A landscape with many valleys, sampled at points; each row gives a point and its height.
From any point a ball takes the steepest step (drop divided by distance) to one of its 2 nearest points. It stops when none of these is lower. Distance is the straight distance between rows; heights are no part of it.
kun: [131 102 105  85 113 167 173 121 128 146 126 159 110 186 148 144 189 153
 142 154  99 118 130 126 105 182 151 143 127  81 134]  height 189
nud: [110 181 106 172 133 137  88  91 108 118 127 127 165 143 140 136  82 129
 123 135 196 141 102 112 170 133 132  88 157 110 129]  height 370
goso: [123 124 144  95  83  51 130 120 161 144 120 140  92  98 152 166 125 157
 175 113 124  78 153 149  54 160 108 180 111 111  90]  height 495
bokob: [124 150 118 136 167 173 196 119 120  84 154 123 125 204 112 110 121 114
 124 158 122  91 102 104 166 119 180 129 157  68 137]  height 231
Vavov: [128 147 147 143 163 182 127 171 128 147 130  82 124 137 137 137 154  69
 135 120 205 117 123 132 166  86 122 107 104 139 150]  height 697
tava: [117 126 127 177 147 134  98 122 136  95  88 146 116  72 170 148 140 171
 170  97 101 136 110 116 120 147  92 124 100 105 119]  height 753
pobu: [120  92 132 138 109 119 124  61 146 110 113 168 120 140 150 118 112 154
 150 139 104 186 104  93  91 160 134 145 125 116 143]  height 222
koder: [113 123 121 128  89  79 114  91 115 144  79 147 101 127 147 192 145 103
 147 151  85 132 153 131  78 198 135 181  58 125 114]  height 223
zafab: [127 109 141 125  77  99 162  65 138 114 134 148 111 161 125  87  95 135
 108 127 124 132 120 111  68 174 143 141 150 105 125]  height 194
pas: [ 93 154 150 110 159 175 112  88 128  93 139 133 139  89  95 102 127 123
 122  82 136 157  98 104 108  62 125 108 170 120 115]  height 165
muziz: [133 136 126 186 101 164 181 101 155 107 128 120 143 147  95  51  94 131
 103 147 171 133  84 140 122 140 146  82 184 112 154]  height 394
tir: [ 75 121  65 102 159  87 158  89  79 111 120 125 154 212 119 128 103 138
 145 169 122  87 141 110 128 144 152 162 141  86 188]  height 288
pulus: [162 180 114 179 145 135 120 177 109 104  91 151 112  89 163 169 146 178
 164  94 121 143  73 112 172 129 100  96 112  92  99]  height 768
gako: [172  61 161 161 161 143 107 105 147 170 148 123 145  76 141 163 116 125
 113 129  99 167 130 133 103 158 129 106 122 161 118]  height 125
Vava: [118  98 128 153 165 181 156  84 125 134 157 158 165 148 125 110 165 144
 117 132 106 148 129 123 160 151 155 110 150 111 148]  height 147
Nutub: [104 152  98 134  87 116 122 166 143 125 147 108 157 164 108  76 137 166
 111 147 147  85 145 153 138 109 163 156 191 107  98]  height 625
Lota: [159 100  93 159 143 150 136 173 121 139 145  71 184  79 148 111 133 183
 163 104 166 164 112 162 126 153  84 117 142 139 175]  height 719
Nare: [107 118 189 119 146 100  93 125 160 122 103 157 113  89 114  94 115 115
  91  85 127 150 172 151 163  64 121  75 136 146 130]  height 266
Vivab: [140 122  92 195 144 136 126 137 139 103 106 107 157  60 141 122 121 204
 158  92 107 157 104 160 128 166  75 118 142 120 165]  height 735
pelig: [117 122 154 103 204 199 144  87 136 130 131 144 129  55 113 140 146 106
 144 102 132 156  94 107  76  85 114  99 141 111 130]  height 121
dimag: [131 142 158 133 129 143 134 175 147 175 131 146 107 180 137 118 174 106
  94 148 143  68 177 177 175 115 177 119 114 151 112]  height 339
Buku: [126 126 138 116 142  83 179  78 168 129 159 154  94 196 107  96 125  97
 119 130 113 119 156 113  76 130 177 148 153 136 104]  height 164
Kaz: [132 123  86  50 135 113 151 120 119 132 118 196  77 208 131 173 170 141
 163 135  77 100 117 110 103 159 158 162 108  87 120]  height 185
kop: [ 92  66 110  96 174 123 135  42 123 119 112 141 138 137 136 146 105 157
 175 135  71 182 107 106  86 171 116 176 118 104 187]  height 247
zeg: [117 114 135  71 198 158 175 128 107 124 176 152 121 156 118 111 152  69
 175 150 153  96 153  88 125  83 135 158 137 143  98]  height 111
Relav: [104 135 135 141 136  89 115  76  94 132  92 116 121 175 149 156 128  93
  96 132 146 128 120 123 115 165 133 133 100  96 179]  height 238
Gimup: [167 171 101 176  97 140 170 168 165 112 123 119 134 107  89  96 115 182
 126 131 162 142  78 159 106 163 104  77 183 130 155]  height 430
nusa: [141  81 161 155 175 115 120  59 142 178 135  89 147  82 140 166  94 122
 128 148 126 128 135 129  71 168 104 135 143 145 160]  height 166
fotid: [115 115 179  80 140 210 144 119 123 130 123 145 116 141 106 146 109  73
  88 130  99 109 118 104 181  60 161 119 125 120 129]  height 196
Bab: [110 173  97 175 115 161  91 103  99  82 123 123 165  91 142 149  88 150
 122 127 147 141  88  86 136 125 111 110 153  90 104]  height 403
veti: [120 174 147 164 101 176 149 117 155 128 139 127 125 203  99  82 123 124
  82 166 139 125 120 158 162 128 153 101 166 145 159]  height 369
ketu: [ 82  94 104  96 127  98  96  44 121 150 104 142 159 127 124 169 100 159
 168 171  94 135 153 113 118 133 115 198 133 132 182]  height 279
rem: [113 189 132 122 142  93 166 168 116  92 167 154 117 151 140 116 175 141
 151 142 142 104 139 104 129 117 153 132 158  81  64]  height 577
zaluf: [146  98 146  94 132 151 144 137 138 113 113 139  85  78  95 173 172  94
 128 163  59 122 115  98  87 115 122 159 112 124 124]  height 641
tozi: [171 129 126 114 113 130  97 203 122 121  87 134  94  81 130 138 106 121
  99  66  86 143 112 153 172 123  89  75  94 154 103]  height 575
dopi: [123 110 162  76  46  81 100 130 148 124  84 128 108 115 113 110  97 129
  97 107 132 120 152 148  99 113  97 141 115 151 114]  height 545
Tasug: [141 135 113 114  73  99 105 146 182 140  87 163  79 116 177 160 113 191
 161 102 120  97 132 144  88 163 115 146 115 109  97]  height 473
dedim: [153 106 142 128 131 174 119 136  78 102 159 117 138  60 133 155 122 122
 116 108 103 134 108  89 108 116 130 135 121 116  72]  height 655
lop: [164 141 120 143  66  73 106 128 121 135 121  93 118 102 128 123  79 130
 122 138 152 175  97 136  73 166  79 123 122 199 144]  height 487
sugop: [159  78 115 150 153 181 128 165 107 129 165  57 166  96 150  93 134 120
 127  83 177 168 117 151 119 122 107 109 117 151 131]  height 709
tizo: [128 168 125 118 187 196 181 126 107 137 168 160 142 126 109 144 159 102
 152 139 160 100 140  93 169  79 141 118 167 108  99]  height 72
zeso: [116  88 157 150 169  91 130  57 122 158 128  58 165 122 150 137 111 111
 128 140 195 145 155 154  95 144 101 141 117 155 196]  height 214
Bonit: [106 142 136 178 120  72 128 120 129 133 162 113 153 198 136  81 155 104
 115 164 140 137 174 150 145 127 186 144 113 151 116]  height 647
Ranab: [166 149 106 171  87 125 134 132 139 123 117  88 119  94 105 137  87 138
 132 142 147 136  79 134  80 159  82 121 165 134 141]  height 462
rova: [ 92 118 151 116 183 141  80  94 120 123 133 141 154  51 130  90 101 117
 109  87 144 154 143 126 141  54 124  78 138 150 113]  height 216
Fof: [197 114 109 144 114  57 115 173 159 164 132 108  94  98 137 127  92 147
 150 116 123 170 129 153 111 157  92 123 114 211 139]  height 506
kuvo: [153 150 105 108 120 143 108 192 112 155 128 152 114 109 142 134 149 143
 125  68 128 170 125 165 182 160  84  71  99 169 130]  height 588
Sif: [131  93 107 134  67  48  60 160 127 129 115  68 153  98 153 133  93 158
 137 134 134 130 145 143 149 121 108 174  93 154 145]  height 512
zigo: [163 178 102 170  85 165 168 182 146 144 143 148 137 145 114 126 143 177
 127 131 145 127  85 150 156 128 145  93 167 112 110]  height 459
bef: [123 142 136 106 110 121 134 143 146 146 152 135 140 101 120 135 178 127
 141 146 155 140 141 139 114 140 106 139 136 153 143]  height 617
piba: [137 181 109 126 120 155 122 166 139 141 134 157 129  92 111 138 176 129
 138 118 163 179 104 152 126 145  85  83 127 167 140]  height 603
tes: [ 97  85 106  85 162  85 123  72 114 162 156 127 160 171 134 146 122 148
 156 158 115  96 169 119 127 130 145 185 135 136 176]  height 306
sil: [ 88 157 119 101  67 116  74 146 147 113  57 172  82 101 147 176 114 148
 150 117  95  98 136 116 145 120 107 152  84 119  89]  height 452
Sare: [ 91 217  92 145 111  92 151 143 146  91 126 151 142 147 103  98 130 182
 125 161 133  84 125 123 131 129 161 144 190  65  85]  height 604
Zaz: [134 124  71 144  38  89  74 181 113 119 123  98 130 147 160 108 105 181
 137 133 115 128 116 140 136 150 124 167 114 132 107]  height 496
bosug: [133 113 147  80 139 129 154 129 164 165 131 159 108  75 115 174 178 126
 159 161 121 131 146 101  81 118 105 155 129 130 141]  height 631
paleb: [125  85 133  42 208 199 144  99 106 127 145 121 123  91  99 138 117  72
 154 127 118 161  84  81  70  92 128 128 123 110 135]  height 87
Somu: [167  70 177 132 147 109 122 127 148 190 156 107 137  96 141 132  90  79
 108 112 153 136 162 143 119 141 116  80 116 197 109]  height 158
Gurom: [125 102 140 112 114 102 106 154 159 192 134 124 136 160 167 119 152 106
 125 115 187 103 194 171 170 109 142  97  93 158 128]  height 323
Vam: [ 99 123 152  75  86  53 120  87 163 144 100 132  86 133 132 146 121 124
 126 115 145  89 159 133  86 107 125 186 132 115 149]  height 522
Bori: [123  93  89  84 205 187 184 105  99 102 162 139 136 157  84 110 123 116
 159 127  81 154  74  67  98 105 139 138 152 130 149]  height 64
los: [147  87 145  99  55 111  79 179 116 124  86 132 110  97 113  96  78 119
  74  77  90 134 128 140 147 129  95 103  93 162  87]  height 562
lolu: [110 109 157 136 179 130  99  43 122 135  96 132 110 154 142 139 114  80
 110 119 153 155 129 106 127 122 137 103 117 123 176]  height 207
vosi: [145  92 153 149 130  67  79 166 146 115 128  67 133  87 122 127 128 135
 115 137 112 122 149 128 131  84 125 155 117 147 131]  height 529
mut: [175  96 103  93 110  52  91 213 157 141 102 128  92  42 128 134 100 136
 159 116 101 162 144 157 151  98  69 128  76 193 139]  height 526
buno: [126  85 179 101 138 170 112  97 106 139  98 111 121 119 105 137 106  65
  75 112 124 118 131 119 148 111 123  92 113 116 135]  height 174
zadap: [ 93 129  77 122 163 125 154 122 101  72 122 134 141 206 109 106 101 154
 128 143  92  84 108  71 161 105 164 147 158  56 141]  height 256
lebuk: [135 156 158 136  76 147 126 110 134 145 126 130 105 213 103 105 137 103
  66 149 110  94 154 184 146 132 171 116 128 160 151]  height 354
tuvud: [ 98 156 145  88 127  95 127 159 128 126 158 159 137 123 122 127 170 136
 136 121 104  79 167 103 129  94 153 151 147 114  49]  height 561
Tol: [138 157 143 147 125 182 118 166  78 110 159 115 180  80 117 138 129 108
 102  88 129 111 127 116 184  93 132 114 140 128  57]  height 667
vule: [165 136 161 155 172 177 103 193 100 143 117  85 129 105 129 129 102  72
  97 105 159 122 130 139 199  65 121  72  92 167 123]  height 689
tova: [152 169  75 136  51 139 116 185 146 134 119 140 119 127 141 125 130 196
 130 115 119  99 116 156 123 164 113 142 138 122  89]  height 480
lafi: [141 101 143 105 142 178 135 123  92 112 140 155 113  93 122 178 159  95
 129 157  53 162  87  80 130 150 125 139  91 117 115]  height 648
figab: [124 146 174 110 141 180 181 132 140  86 151 125  88 181 127 116 132  86
 113 132 125 128  92 103 154  87 159 132 135 101 130]  height 213
guv: [131 122 104 149 197 209 163 112 101 139 145 152 168 114 125 154 155 156
 150 133 108 136 106  87 165 134 143 121 151  87 122]  height 117
Dorav: [106 150 149 171 108 101 114 133 126 126 159 102 147 200 130  34 115 133
  94 135 142 103 183 158 147 105 172 145 157 147  82]  height 639
vuf: [164 177 156 163 159 185 134 171  90 127 131 102 140  78  98 149 133  97
  95  74 126  84 126 150 168  81 117  82 119 139 101]  height 679
mava: [118 112 134  87 181  88 199 125 147 114 175 150 113 174 116  92 158 125
 167 138 115  99 163 113  73 118 157 171 157 128 109]  height 141
Ravos: [ 97 168  93 130  83 130  97 124 121  82  90 149 121 125 124 152 114 156
 139 145  99 111 107  85 146 117 131 162 126  91 107]  height 433
vede: [115 161 126 166 126  58 118 100 120 136 105  89 139 152 151 128 113 123
 101 113 172 120 150 173 108 168  98 126 105 135 194]  height 270
savif: [ 98 117 155  88 103 126  96 144 140 156 112 169 127 132 134 105 116  90
 110 103 175 134 176 159 189 100 114  82  97 163 137]  height 303
Volez: [108 156 107 176 151  75  89 114 127 137 124 111 160 124 157 134 107 149
 133 123 188 123 136 147 152 145 112  95 133 139 168]  height 322
gageg: [112  77 108 121 130 200 159  88 111 148 134 129 162 195 114 105 152 141
 113 153 110 135 132 147 136 190 136 132 140 102 185]  height 169
bik: [142 137 154 136 116  82 104 179 146 107 134 120 122  75 135 137 155 142
 130 129 100  96 167 112 133  97 141 155 119 135  56]  height 546
papeg: [149 115 126 144 136 178 148 186 132 124 147  44 137 141 128  83 168  86
 141 119 203 142 119 170 143 109 109 121 109 159 166]  height 703
Monis: [154 142 120 173 103  92 142 156 120 104 153  90 127 185 140 117 151 112
 118 179 145 150 128 132 130 153 175 142 109 125 119]  height 653
zopoz: [133 158 119 179  98 114 143 134 100  81 138 125 122 175 130 132 144 122
  99 198  81 160  95 147 140 185 169 128 107  97 134]  height 659
tiva: [118 146 112  85 107  78 133  87 116 156 109 185  90 177 128 177 156  96
 145 153  98 119 157 114 102 159 160 168  80 125 121]  height 204

Where does a ball stop that starts at each point below?
muziz | Bori
tava | Tasug
bik | Tasug
lafi | Tasug
tes | tizo
Monis | Tasug
Nare | Bori
Ravos | buno
tir | buno
